Points, in no order, along strands that fork and pass close to each other.
In the rows, 128 means zero.
Two points are linked if the straight distance between their rows is under 35.1. Some points are linked to none.
Z227: [122  90  99 153 120 190 171 117 182 146 135  89 104 131 136 150 118 180
 151  96 119]
Z931: [154 120 113 170 115 159 159 104 173 149 115 127 115 141 111 128 124 171
 143 121 127]
Z238: [ 94 130 139  75 151 178 148 129  68  96 141 119 147  90 205 168 108  79
 143  89  80]
Z970: [129  97 112 146 125 167 154 118 170 145 135  91 119 142 129 153 103 163
 151  98 111]
Z748: [144 143 124 189 122  96 100 137 164 160 111 168 128 162 106 101 159 116
 140 167 167]
Z297: [103 131 153  79 126  71  94 139  95 103 135 111 126 101  96 116 131 120
  81 146 152]
Z661: [159 125 107 148  89 204 182 112 160 119 121 130  87 128 152 145 114 187
 138 113 126]
Z307: [139 126 156 137 148  70 102 150 145 163 145 128 151 155 104 105 136 126
 125 130 147]
Z471: [138 132 153 142 141  72 103 151 145 157 141 133 147 149 106 101 143 123
 121 139 153]
Z45: [150 114 129 138 120 148 141 117 160 145 130 117 127 147 120 137 106 153
 134 112 113]
Z52: [170 154  94 169  83 171 130 116 149 134  93 188 101 146 117 111 152 138
 137 186 134]
Z228: [ 64 117 153  63 179 105 140 133  46  82 122  96 161  76 165 131 115  49
 135  81  79]
Z258: [ 95 138 134  75 140 202 158 123  61  87 151 125 137  90 217 178 107  96
 139  97  85]
Z600: [121  95 148 125 182  41  93 168 141 176 152 101 168 179 108 114 121 120
 150 113 137]
Z862: [159 148 132 149 110 125 126 121 146 145 118 162 127 137 116 101 146 132
 117 155 137]
Z301: [134 134 159 155 144  55  90 161 137 160 138 140 143 147 102  94 157 116
 124 140 171]
Z953: [138 155 134 129 109 104 107 130 120 118 117 160 112 103 108  92 165 117
  95 176 157]
Z928: [104  90 108 134 127 181 157 125 158 132 138  81 119 142 156 175  98 144
 167  88  97]
Z577: [125 119 133  76 114 133 108 134 113 115 146 122 137 114 134 130 110 116
  92 113 111]
Z695: [ 73 121 149  62 174 129 148 130  51  83 126 103 160  68 181 146 110  54
 136  81  81]
Z967: [130 120 120 103 105 192 142 129 125 111 146 118 116 131 176 174  91 135
 137  93  96]
Z576: [129 137 156 158 141  53  83 164 130 152 133 143 137 138  99  90 165 112
 120 147 180]
Z407: [142 147 139 172 124  87  97 141 150 154 120 164 130 147 107  95 160 113
 124 162 166]
Z434: [145 134 106 201 116 128 127 113 175 164 103 160 122 167  95 117 153 140
 150 165 155]
Z631: [123 120 164 133 156  38  82 171 124 158 150 119 149 144  99  98 149 116
 121 129 167]
Z792: [ 88 143 158  68 128  53  88 130  76  80 128 103 116 100  90 131 111 121
  86 150 152]
Z536: [152 123 138 107 114 139 122 126 137 133 137 131 132 132 132 127 112 133
 106 118 115]
Z955: [123 133 162 135 140  54  86 163 119 142 139 130 135 126  98  96 160 114
 108 144 171]
Z664: [150 122 130 160 132 127 143 114 166 160 126 126 132 152 103 125 122 153
 137 126 128]
Z763: [180 145 110 129  77 211 175 118 128  95 120 155  87 121 169 145 117 176
 111 124 122]
Z786: [132 124 118 104  99 200 151 126 122 108 146 122 106 127 183 178  94 139
 133  98 100]
Z148: [147 148 133 176 119  96 103 137 157 154 115 171 128 152 107  99 158 115
 130 166 161]
Z75: [145 122 135 161 145 104 129 123 167 171 131 125 143 162  99 121 129 144
 138 126 136]
Z347: [140 140 119 198 129  89 106 136 170 167 113 160 133 174  98 108 156 121
 147 161 169]
Z833: [140 142 129  88 103 126 121 119 112 102 128 142 120  97 121 108 136 132
  75 145 137]
Z87: [127  88 100 174 127 178 170 114 190 160 132  94 112 129 118 136 134 186
 148 102 123]
Z54: [ 91 143 135  63 149 202 165 120  51  79 150 127 140  78 218 178 107  92
 131 100  88]
Z5: [101 128 126  71 128 176 129 130  79  90 149 126 139  95 181 162 106  86
 122  93  89]
Z894: [159 156 125 139 101 132 120 121 133 128 114 173 115 119 120  96 159 124
 105 168 142]
Z510: [138 135 128 194 147  78 112 135 168 175 123 143 145 172  93 112 150 128
 149 143 166]
Z749: [118  89  99 145 118 193 173 123 178 138 138  86 104 132 145 160 113 175
 154  93 117]
Z950: [138 113 127 109 114 165 134 127 139 128 139 113 125 137 152 158  91 135
 133  95  99]
Z65: [127 115 128  90 115 158 119 132 118 117 146 119 134 126 159 152  97 112
 119  97  94]
Z524: [133 113 132  98 116 151 119 132 127 124 144 117 136 130 146 144  99 119
 117 102 100]
Z912: [122 150 138  78 105 101 117 120  98  85 122 132 112  84 104 109 133 132
  74 156 153]
Z368: [ 92 113 148 103 161 155 152 131  87 120 128 103 157 113 199 167 100  78
 174  77  68]
Z275: [132 119 144 160 170  46 102 156 155 180 144 123 157 173  98 109 137 128
 147 120 160]
Z16: [108 131 127  84 122 197 144 128  91 101 151 123 127 111 200 180  98 105
 141  93  84]
Z617: [177 148 116 147  90 173 151 106 143 128 110 159 106 130 130 118 130 157
 121 140 124]
Z984: [ 85 102 158 119 180 136 172 126  94 129 118  93 164 119 202 166 101  83
 188  64  65]
Z416: [130  96 121 172 166 101 137 126 171 182 137  95 152 170  86 133 129 156
 150 112 133]
Z943: [148 139 125 184 128 105 122 122 166 165 117 155 135 165  98 114 147 134
 143 152 153]
Z114: [156 149 113 173 102 132 114 124 156 147 105 178 118 151 110 105 158 125
 133 176 146]
Z336: [159 147 110 179 103 147 132 110 161 148 102 170 114 152 110 112 146 142
 143 165 140]
Z190: [176 152 121 137  93 164 142 110 136 125 112 161 110 121 135 111 136 149
 110 147 124]
Z960: [ 93 163 137  38  98 105 110 110  69  38 122 124 103  89 116 140  85 122
  89 136 134]
Z330: [152 143 134 103 103 127 122 122 123 118 130 147 125 105 124 105 140 130
  83 147 134]
Z854: [139 113 148 114 139 101 111 139 144 152 144 118 150 151 115 120 114 126
 117 120 119]
Z798: [140 140 141 177 141  73  99 146 157 165 128 151 141 161 105 100 154 119
 139 145 170]
Z447: [144 117 145 115 129 114 115 132 144 147 141 123 146 147 120 122 111 132
 118 119 117]
Z642: [164 149 129 139 104 136 127 119 142 138 117 161 123 129 121 105 142 133
 110 151 133]
Z145: [127 151 126  67  98 115 122 111  98  73 120 138 106  82 111 111 126 137
  72 154 148]
Z419: [148 137 114 195 123 116 124 117 172 163 107 160 129 168  97 113 153 136
 147 162 153]
Z914: [121 110 159 130 170  30  86 177 133 172 155 110 160 161 105 102 140 118
 137 117 159]
Z208: [145 118 116 124  97 196 163 119 148 118 136 117  98 134 161 166  96 163
 135  99 113]
Z473: [176 157 100 161  84 176 136 112 141 128  96 185 101 133 126 110 149 145
 130 173 127]
Z215: [146 117 130 163 141 117 136 117 170 167 129 120 139 159  97 125 122 152
 140 121 131]
Z218: [136 120 131 176 164  73 121 137 166 182 137 120 157 176  86 120 139 140
 150 124 151]
Z250: [142 121 114 116  95 200 163 124 140 111 141 119  98 132 173 172  95 160
 136 100 112]
Z806: [ 65 151 130  40 149 140 131 119  48  44 130 114 131  69 153 152  98  72
 122 100 100]
Z282: [177 138 110 137  78 211 180 115 139 104 119 151  86 124 164 145 113 182
 119 120 124]
Z624: [ 77 124 144  63 166 141 144 130  54  86 131 109 157  73 183 151 112  59
 136  84  79]
Z692: [126 156 125 148 108  93  86 138 113 107 108 165  98 103  97  92 176 105
 101 192 177]
Z583: [135 135 120 200 139  84 111 133 171 172 115 154 139 175  94 109 153 124
 152 150 168]
Z318: [ 87 125 144 105 151 186 176 124  94 116 133 102 142 119 212 183 100 102
 184  86  75]
Z519: [164 147  97 178  87 158 125 112 154 142  95 187 103 149 113 110 154 137
 138 183 136]
Z563: [167 133 110 142  83 210 183 116 150 110 119 139  83 125 159 148 112 186
 130 117 126]
Z21: [ 92 126 154  72 132  66  90 142  88 102 137 101 128 107  98 124 124 114
  89 140 144]
Z362: [ 82 120 155  71 140  56  83 146  80 103 143  95 133 114  94 128 123 111
  94 135 141]
Z428: [130 147 134 167 116  79  76 153 131 134 115 163 113 127 104  88 177 102
 117 175 179]
Z797: [ 62 166 139  30 142 128 124 115  36  27 124 115 120  74 141 152  82  78
 125 106 105]
Z160: [ 74  94 119 133 152 177 168 125 135 131 129  79 138 132 183 184 103 118
 196  80  81]
Z31: [130 101 106 137 110 188 168 121 165 132 135  96 104 133 148 161 101 172
 150  95 115]
Z168: [150 118 102 153  96 203 184 112 170 126 121 121  89 124 144 144 118 189
 143 110 127]
Z673: [133 111 100 211 129 137 147 107 183 176 112 132 130 157  84 122 158 160
 155 142 148]
Z245: [140 118 135  98 115 142 118 129 131 129 141 123 136 131 137 135 105 125
 109 108 108]
Z308: [120 145 154 133 128  63  88 146 109 124 127 135 121 107  95  93 166 113
  98 162 176]
Z767: [123 173 124 120 104  94 102 119  94  80 101 160  85  82  96  96 158 120
  94 200 175]
Z659: [135 108 128 167 164  91 131 128 168 179 137 107 150 172  90 128 127 149
 148 118 135]
Z199: [116  89 136 128 185  48  99 157 143 177 152  94 171 189 109 125 115 122
 157 109 125]
Z966: [140 107 127 116 122 151 129 125 144 136 140 109 132 145 140 152  90 134
 133  99 103]
Z470: [126 146 126  65  99 124 120 114  98  76 128 134 112  83 116 118 124 130
  70 143 138]
Z112: [120 124 167 127 151  44  84 167 118 150 148 120 142 134  99  98 151 116
 111 134 166]
Z481: [145 166 108 112  94 133 120 116 106  88 107 173 100  87 115  93 160 128
  88 189 152]
Z901: [ 77 125 166  79 151  25  69 150  63  96 137  88 127 115  88 137 115 111
 100 140 153]
Z619: [132 109 110 131 105 194 167 122 160 125 140 104 100 134 157 167  98 166
 148  98 112]
Z559: [122 142 120  60  98 133 122 117  97  74 132 133 115  86 126 122 117 129
  71 132 136]
Z946: [142 124 119 107  93 202 155 124 127 105 144 126 101 130 182 177  95 150
 128  99 107]
Z540: [135 100 122 156 148 123 141 120 170 167 135  99 142 160 100 136 115 159
 146 109 120]
Z869: [171 160 107 120  87 163 135 113 116 104 110 178 107  99 133  99 153 140
  90 167 131]
Z819: [137 120 149 151 164  57 106 152 154 175 143 123 158 169 101 109 134 129
 142 124 153]
Z179: [162 150 106 179  95 147 124 115 158 144 100 181 109 152 111 106 151 132
 140 181 141]
Z994: [170 135 110 158  94 190 170 108 157 127 110 146  97 129 136 131 122 176
 137 128 124]
Z364: [154 150 133 155 111 118 115 127 145 145 117 166 126 137 112  98 154 124
 119 163 149]
Z906: [144 151 121 172 106 104  83 144 143 139 108 180 109 141 112  93 174 105
 121 186 167]
Z15: [ 73  64  98 151 151 175 162 133 162 148 136  60 138 136 163 172 121 134
 186  79  89]
Z41: [ 60 160 144  34 134 102 105 116  44  36 126 109 120  87 121 147  83  86
 118 115 104]
Z612: [145 127 150 135 137  93 112 137 149 159 138 132 147 147 111 111 130 131
 118 133 135]
Z861: [135 128 132 181 164  60 109 145 164 182 136 130 154 175  93 111 145 134
 149 127 163]
Z229: [138 132 134 186 153  69 111 142 164 175 129 137 150 173  93 109 147 131
 149 134 167]
Z458: [ 63 122 146  61 169 108 123 133  51  80 127  99 157  82 152 136 114  51
 134  87  82]
Z388: [112 148 143  76 113  88 109 123  95  88 126 124 114  90 100 112 130 128
  77 153 153]
Z479: [118 170 135 128 113  80  93 126  94  85 106 151  92  88  91 101 163 117
  96 194 181]
Z450: [ 85 127 138  67 156 158 140 129  60  84 139 114 154  79 188 156 108  67
 136  86  83]
Z3: [126 140 152 164 133  55  76 162 125 143 129 146 133 130 100  86 170 106
 117 153 185]
Z396: [135 117  99 210 119 142 142 103 180 169 108 143 123 159  89 121 157 156
 157 150 149]
Z533: [124 140 159 140 133  59  86 155 116 135 132 135 129 117  98  94 165 112
 106 156 178]
Z28: [176 160 110 134  87 166 136 113 124 116 106 178 107 112 135 104 149 140
 100 163 128]
Z668: [162 156 117 115  94 146 129 116 117 110 115 168 112  99 128  99 152 135
  88 164 137]
Z325: [ 94 136 146  88 143 203 176 123  69 104 142 115 142 103 226 182 104 101
 158  95  74]
Z157: [ 70 120 159  56 183 114 161 126  40  79 119  98 161  62 185 143 110  51
 133  75  82]
Z571: [157 133 137 114 110 132 123 123 136 135 132 138 129 128 126 117 123 134
 102 128 122]
Z267: [ 84 139 118  45 130 163 127 119  65  55 144 126 128  76 159 157 104  87
 109 101 106]
Z837: [144 155 134 121 106 115 113 126 120 117 121 158 117 101 113  94 158 125
  89 166 150]
Z19: [137 158 120  79  97 125 129 113 100  73 117 149 105  81 116 103 136 137
  72 161 149]
Z485: [137 110 129 174 171  73 123 135 168 185 139 108 156 177  87 123 133 147
 150 120 146]
Z244: [120  98 154 123 178  36  87 174 134 175 154 103 165 173 109 108 128 115
 144 115 144]
Z944: [182 165  93 141  79 184 134 117 125 107  98 195  98 116 132 102 156 141
 110 181 127]
Z655: [143 111 103 154 102 195 180 114 174 132 127 114  93 127 142 147 117 186
 146 104 124]
Z590: [112 123 126  86 122 185 133 131  97 103 149 120 134 115 187 172  97  99
 135  90  86]
Z957: [150 139 116  79  91 157 133 120 110  87 132 148 115  91 145 125 120 138
  71 127 127]
Z273: [ 89  86 106 136 137 185 163 128 156 132 137  77 123 137 167 178 101 138
 180  85  95]
Z795: [192 157 102 130  72 212 171 116 119  87 112 173  88 108 168 134 131 169
  95 143 122]
Z89: [170 163  92 146  81 173 121 120 127 114 100 196 101 120 126 101 163 134
 109 193 133]
Z702: [186 148 104 124  73 218 176 120 119  85 119 164  85 112 178 145 122 177
  97 131 122]
Z260: [130 169 118 123 100 105 103 123 103  88 105 166  92  88 100  94 168 118
  95 200 169]
Z743: [115  79 124 136 168 102 117 134 152 164 139  81 162 176 113 141 100 131
 156  99 101]
Z243: [126 106 149 107 144  96 103 145 137 152 146 111 157 152 119 122 110 117
 121 116 112]
Z759: [ 88 144 139  56 157 202 179 116  39  75 147 123 144  69 229 176 106  92
 129 105  86]
Z995: [152 139 136 108 109 130 121 123 130 127 131 146 128 117 123 107 133 132
  93 139 129]
Z175: [ 65  48 103 161 171 150 154 139 153 158 131  49 156 147 157 164 128 121
 193  69  82]
Z556: [131 116 123 107 112 177 137 127 130 120 144 109 124 135 164 167  90 127
 139  91  96]
Z880: [110  78 124 132 172  96 116 138 145 163 139  81 167 179 120 144  99 120
 163  96  96]
Z980: [119 154 150 118 121  71  94 134  98 102 120 136 107  92  92 100 157 121
  90 173 177]
Z557: [135 138 115  69  96 148 125 120 102  83 136 136 118  89 137 130 117 129
  71 126 129]
Z288: [ 60 159 138  33 154 128 131 117  35  35 124 111 126  69 148 151  89  69
 128 100  99]
Z937: [157 148 115  86  91 156 135 114 109  89 126 151 112  90 140 116 129 141
  73 137 130]
Z326: [134 103 103 194 130 158 160 105 184 169 122 112 119 141  94 124 145 178
 151 119 133]
Z568: [ 67  61 104 155 160 162 157 133 153 148 133  55 145 142 160 170 120 126
 193  75  85]
Z807: [187 164  94 137  78 199 151 115 117  95 100 187  96 108 147 110 147 153
 101 166 124]
Z397: [163 161 105 144  88 153 118 121 131 119 105 188 105 119 123  97 162 128
 108 187 137]
Z589: [125  96 121 132 135 150 136 123 157 145 137  91 133 151 132 156  93 144
 151  96 100]
Z131: [126  90 122 161 179  80 125 138 163 186 143  89 159 181  88 133 126 150
 156 109 131]
Z520: [ 61 122 158  53 184 100 153 124  36  73 116  94 158  65 170 134 109  48
 132  77  81]
Z698: [127 143 143 170 125  65  74 159 128 135 119 155 121 131 100  86 175 101
 118 166 185]
Z917: [123 115 160 135 164  28  79 177 127 166 150 116 153 151 100  97 148 116
 133 122 169]
Z761: [129  94 129 158 183  65 118 145 161 186 143  93 165 186  91 129 124 141
 155 110 136]
Z343: [163 131 113 158 100 179 167 107 162 136 114 136 102 133 127 129 121 173
 141 121 124]
Z256: [108 142 150  81 119  77 101 128  95  94 131 116 117  94  96 116 132 128
  81 153 155]
Z263: [115  91 111 140 129 172 154 122 163 141 135  83 119 143 141 164  99 156
 160  92 104]
Z439: [178 158 107 149  84 169 137 114 135 122 102 182 105 123 129 106 149 144
 115 166 127]
Z351: [136 136 141 180 149  56  94 157 158 172 133 145 149 166 100  98 155 118
 142 137 176]
Z926: [127  84  99 184 132 169 166 115 191 170 134  93 118 131 109 128 143 185
 149 102 124]
Z911: [133  98 108 196 141 136 152 114 181 180 127 109 136 154  87 125 146 169
 151 120 136]
Z864: [134 158 121 146 104 103  88 138 118 112 108 173 100 108 106  92 179 107
 103 193 170]
Z355: [138 104 132 122 132 141 128 126 150 145 138 107 137 152 130 143  95 138
 136 104 106]
Z49: [193 161  96 138  76 209 160 114 117  91 102 181  90 108 158 118 140 166
  99 152 121]
Z150: [ 97 116 132 110 139 183 152 127 108 116 138 102 139 130 195 182  92 104
 176  86  79]
Z387: [143 151 141 141 115 101 107 135 135 138 123 161 124 124 111  94 163 116
 104 166 155]
Z555: [102 136 128  79 132 201 150 126  74  89 154 125 132 100 207 181 105  98
 138  96  85]
Z453: [ 87 119 137 111 143 186 170 126 104 118 132  97 137 125 206 188  98 109
 187  86  76]
Z535: [ 60 164 140  32 139 115 114 117  42  32 128 111 118  80 131 150  80  82
 122 107 105]
Z67: [119 165 128 137 108  85  89 130 101  94 106 161  91  93  94  94 169 112
 102 196 181]
Z445: [117 164 146 128 117  70  93 128  94  89 108 140  95  89  89 102 157 120
  94 184 181]
Z538: [ 73 146 123  40 140 152 130 119  53  48 139 120 129  70 153 155  99  80
 117  98 105]
Z164: [154 148 116 175 105 119 104 129 157 146 105 180 115 152 110 101 162 119
 131 182 151]
Z968: [138 168 113 118  96 123 111 121 105  91 106 173  96  89 109  91 166 122
  92 196 159]
Z615: [ 57 153 142  39 161 116 131 119  35  43 119 103 136  70 148 145  92  65
 129  96  96]
Z654: [155 151 125 107  99 136 126 120 118 109 122 158 116  99 125 102 146 135
  84 154 139]
Z4: [124  87 113 150 144 146 142 123 168 156 137  82 134 153 118 151 106 155
 154  97 107]
Z51: [172 146 126 137  98 152 139 112 139 133 116 158 117 125 128 110 136 144
 110 144 126]
Z451: [129  92 112 182 150 132 148 117 177 175 135  94 138 157  89 131 134 167
 150 112 131]
Z815: [141 126  98 208 118 136 133 107 179 167 102 152 124 164  90 119 155 148
 156 160 151]
Z672: [ 95 129 144  94 147 189 169 124  79 110 138 110 143 107 216 180 102  96
 169  88  72]
Z597: [141 104 112 162 124 167 158 112 176 150 127 102 114 140 117 140 117 174
 147 104 122]
Z449: [126 122 124  85 111 172 123 128 109 108 146 123 130 118 166 158  99 111
 114  97  96]
Z442: [143 142 146 168 133  79 100 145 152 160 127 153 139 152 105  97 155 120
 130 149 163]
Z79: [ 93 142 145  76 149 206 182 122  55  93 145 119 142  89 235 179 106 101
 148  98  78]
Z913: [101 124 138  94 143 178 143 129  89 110 140 113 142 111 198 173 100  89
 159  86  76]
Z251: [115 150 153 126 125  61  93 140 101 109 121 132 112  97  90 101 160 120
  95 167 180]
Z213: [ 86 139 170  80 144  24  70 139  62  87 132  92 121 107  87 140 111 119
  96 146 160]
Z468: [146 138 139 172 136  93 118 130 163 166 124 150 140 161 100 108 144 130
 137 145 153]
Z897: [156 149 129 125 104 123 121 124 128 127 120 161 121 112 118  99 153 127
  94 162 141]
Z120: [129  95 128 149 169  88 123 135 160 177 142  94 159 177  95 135 116 142
 149 111 123]
Z883: [ 57 130 147  54 174 101 128 127  43  66 121  94 151  76 146 136 107  56
 132  90  86]
Z255: [126  93 128 136 152 116 126 130 156 160 138  92 148 166 113 143  99 139
 148 102 106]
Z836: [137  99 115 152 126 159 153 114 170 152 131  98 118 142 120 143 108 168
 145 102 118]
Z417: [135 134 152 165 153  51  93 161 150 168 138 138 149 159 100  98 149 120
 135 134 170]
Z321: [148 164 113 102  95 138 128 116 106  91 113 165 104  83 119  98 152 134
  80 170 146]
Z591: [162 158 114 145  93 146 124 121 136 125 107 182 112 122 121  98 160 128
 109 177 137]
Z494: [111  78 130 126 185  59  99 153 138 174 145  85 176 190 117 130 108 116
 162 104 110]
Z847: [126  85 114 172 171 105 137 127 169 187 142  82 152 172  87 134 131 158
 153 108 128]
Z389: [130  94 126 148 152 119 133 125 162 163 136  94 144 163 106 138 105 149
 147 106 116]
Z553: [129 102 132 154 185  51 110 153 156 188 148 101 165 186  95 124 129 136
 153 114 146]
Z542: [120 122 126  89 117 179 128 129 104 107 147 120 131 122 176 168  96 109
 129  92  90]
Z113: [138 149 126  87 100 124 124 118 108  92 122 145 109  89 116 105 140 133
  73 156 143]
Z172: [ 55 140 146  45 169 104 131 124  37  53 120  97 143  72 147 141  98  58
 130  92  89]
Z142: [138 114 143 147 160  79 116 139 157 172 142 116 158 170  99 120 122 137
 139 121 138]
Z908: [174 142 115 154  89 183 161 106 148 127 109 155 100 128 135 123 128 167
 127 132 124]
Z144: [134  94 117 169 151 127 146 119 173 171 132  95 139 160  94 134 123 163
 147 108 126]
Z274: [164 155 111  99  90 161 139 112 111  90 119 165 108  89 137 106 138 142
  76 150 135]
Z324: [107  87 148 106 174  51  89 163 125 165 152  97 173 176 120 119 115 105
 147 109 118]
Z780: [123  91 130 127 152 118 120 132 148 154 138  93 153 165 123 145  95 130
 151 100 101]
Z769: [118  92 135 117 153 111 110 136 139 151 141  95 160 163 128 140  96 115
 149 101  95]
Z294: [135 106 101 206 125 150 155 105 184 173 116 125 124 146  89 120 154 170
 154 134 140]
Z649: [ 99 130 135  86 142 180 144 131  78 103 142 118 145 101 201 172 104  84
 150  88  78]
Z61: [124  99 143 110 148 104 104 142 137 152 143 103 157 160 122 129 100 116
 133 108 104]
Z516: [ 71 117 160  72 149  42  75 148  67  98 138  87 135 116  93 133 117 106
 103 134 136]
Z76: [147 148 143 150 117 101 109 135 142 143 123 159 131 132 111  96 159 120
 114 159 152]
Z903: [156 158 113  94  93 144 134 114 109  88 114 162 106  86 127  98 146 137
  76 161 142]
Z778: [ 90 143 148  63 156 205 190 118  41  85 144 121 148  75 239 176 105  98
 136 105  80]
Z102: [146 111 111 169 118 168 162 105 176 151 122 114 111 136 113 134 122 177
 146 114 126]
Z210: [ 81  74 104 142 147 175 160 131 158 141 135  66 131 141 161 173 110 137
 184  81  92]
Z167: [104 120 134 103 137 175 145 130 101 115 140 108 142 124 194 176  96  95
 167  85  75]
Z784: [182 166  91 136  78 189 141 115 116  97  99 191  97 107 138 103 154 148
  99 175 125]
Z737: [155 127 125 163 121 138 145 107 165 154 118 136 125 148 107 121 128 158
 137 132 128]
Z95: [127  92  99 164 120 186 171 115 186 149 133  94 104 126 128 143 129 187
 150 100 124]
Z467: [140 110 138 113 128 127 118 132 143 145 142 113 142 148 128 134 100 130
 124 110 106]
Z424: [144 139 150 153 139  77 104 144 150 161 135 144 145 150 104  99 148 122
 124 144 157]
Z158: [146 147 114 176 105 110  89 142 151 142 106 183 113 151 112  97 168 109
 127 187 164]
Z391: [137 150 130 167 111  92  83 147 137 133 112 171 113 130 109  90 176 103
 112 181 173]
Z476: [127  97 107 206 146 129 148 113 183 187 129 111 141 157  80 122 155 167
 154 122 144]
Z925: [131  88 104 187 135 160 160 112 187 172 132  96 123 138 100 129 142 178
 149 108 128]
Z824: [132 113 136 162 177  51 110 151 159 188 145 113 164 182  92 118 133 135
 152 114 153]
Z735: [161 127 114 165 106 170 159 105 165 144 114 134 110 137 120 128 124 170
 141 126 123]
Z764: [136 153 138 143 110  98  99 138 126 128 121 164 116 116 109  91 170 113
 104 175 163]
Z403: [155 133 117 176 115 144 147 105 167 156 111 147 122 149 102 117 138 157
 143 143 135]
Z772: [ 84 138 164  74 138  39  80 136  68  86 130  96 120 106  88 137 112 120
  94 148 153]
Z704: [ 86 128 143  71 159 164 151 130  58  94 136 114 151  77 202 160 109  67
 140  84  81]
Z385: [142 122 147 142 155  72 109 146 152 168 141 125 157 163 103 112 130 132
 134 127 143]
Z129: [154 139 115 178 108 142 137 106 166 156 106 159 120 153 106 116 142 146
 144 153 137]
Z676: [121  84 126 143 169  95 121 136 157 167 143  86 161 178 106 138 106 136
 154 107 112]
Z971: [147 132 140 161 139  96 122 127 162 167 131 135 144 159 100 113 134 137
 134 135 143]

A fork is a point with three links. Follow the links from the first point to the second and name the forks in between, in order.
Z535, Z458 -> Z288
Z403, Z439 -> Z179
Z668, Z388 -> Z330 > Z145
Z245, Z28 -> Z330
Z901, Z557 -> Z145

A fork is a point with three links, a tip a point with one. Leave the first point through the second and follow the links. Name the first fork or tip that comes.
Z576, Z301 -> Z442
Z772, Z213 -> Z145
Z763, Z282 -> Z655
Z347, Z583 -> Z847
Z664, Z737 -> Z179
Z880, Z743 -> Z385
Z244, Z914 -> Z479
Z362, Z516 -> Z792
Z914, Z244 -> Z494
Z854, Z243 -> Z476

Follow the links from the first point to the second, and from the first to the third. Name the last point that the two ways share.
Z351, Z148, Z142 -> Z442
Z583, Z417, Z275 -> Z442
Z524, Z668, Z559 -> Z330
Z668, Z542, Z145 -> Z330
Z52, Z468, Z3 -> Z179

Name the points in between on the shortest way along the links from the first point to the second, in order.
Z481, Z557 -> Z321 > Z903 > Z274 > Z937 > Z957
Z389, Z447 -> Z255 > Z780 > Z769 > Z61 > Z243 > Z854
Z208, Z447 -> Z250 > Z946 > Z786 > Z967 > Z556 > Z950 > Z966 > Z355 > Z467
Z695, Z806 -> Z157 > Z520 > Z228 > Z458 > Z883 > Z172 > Z615 > Z288
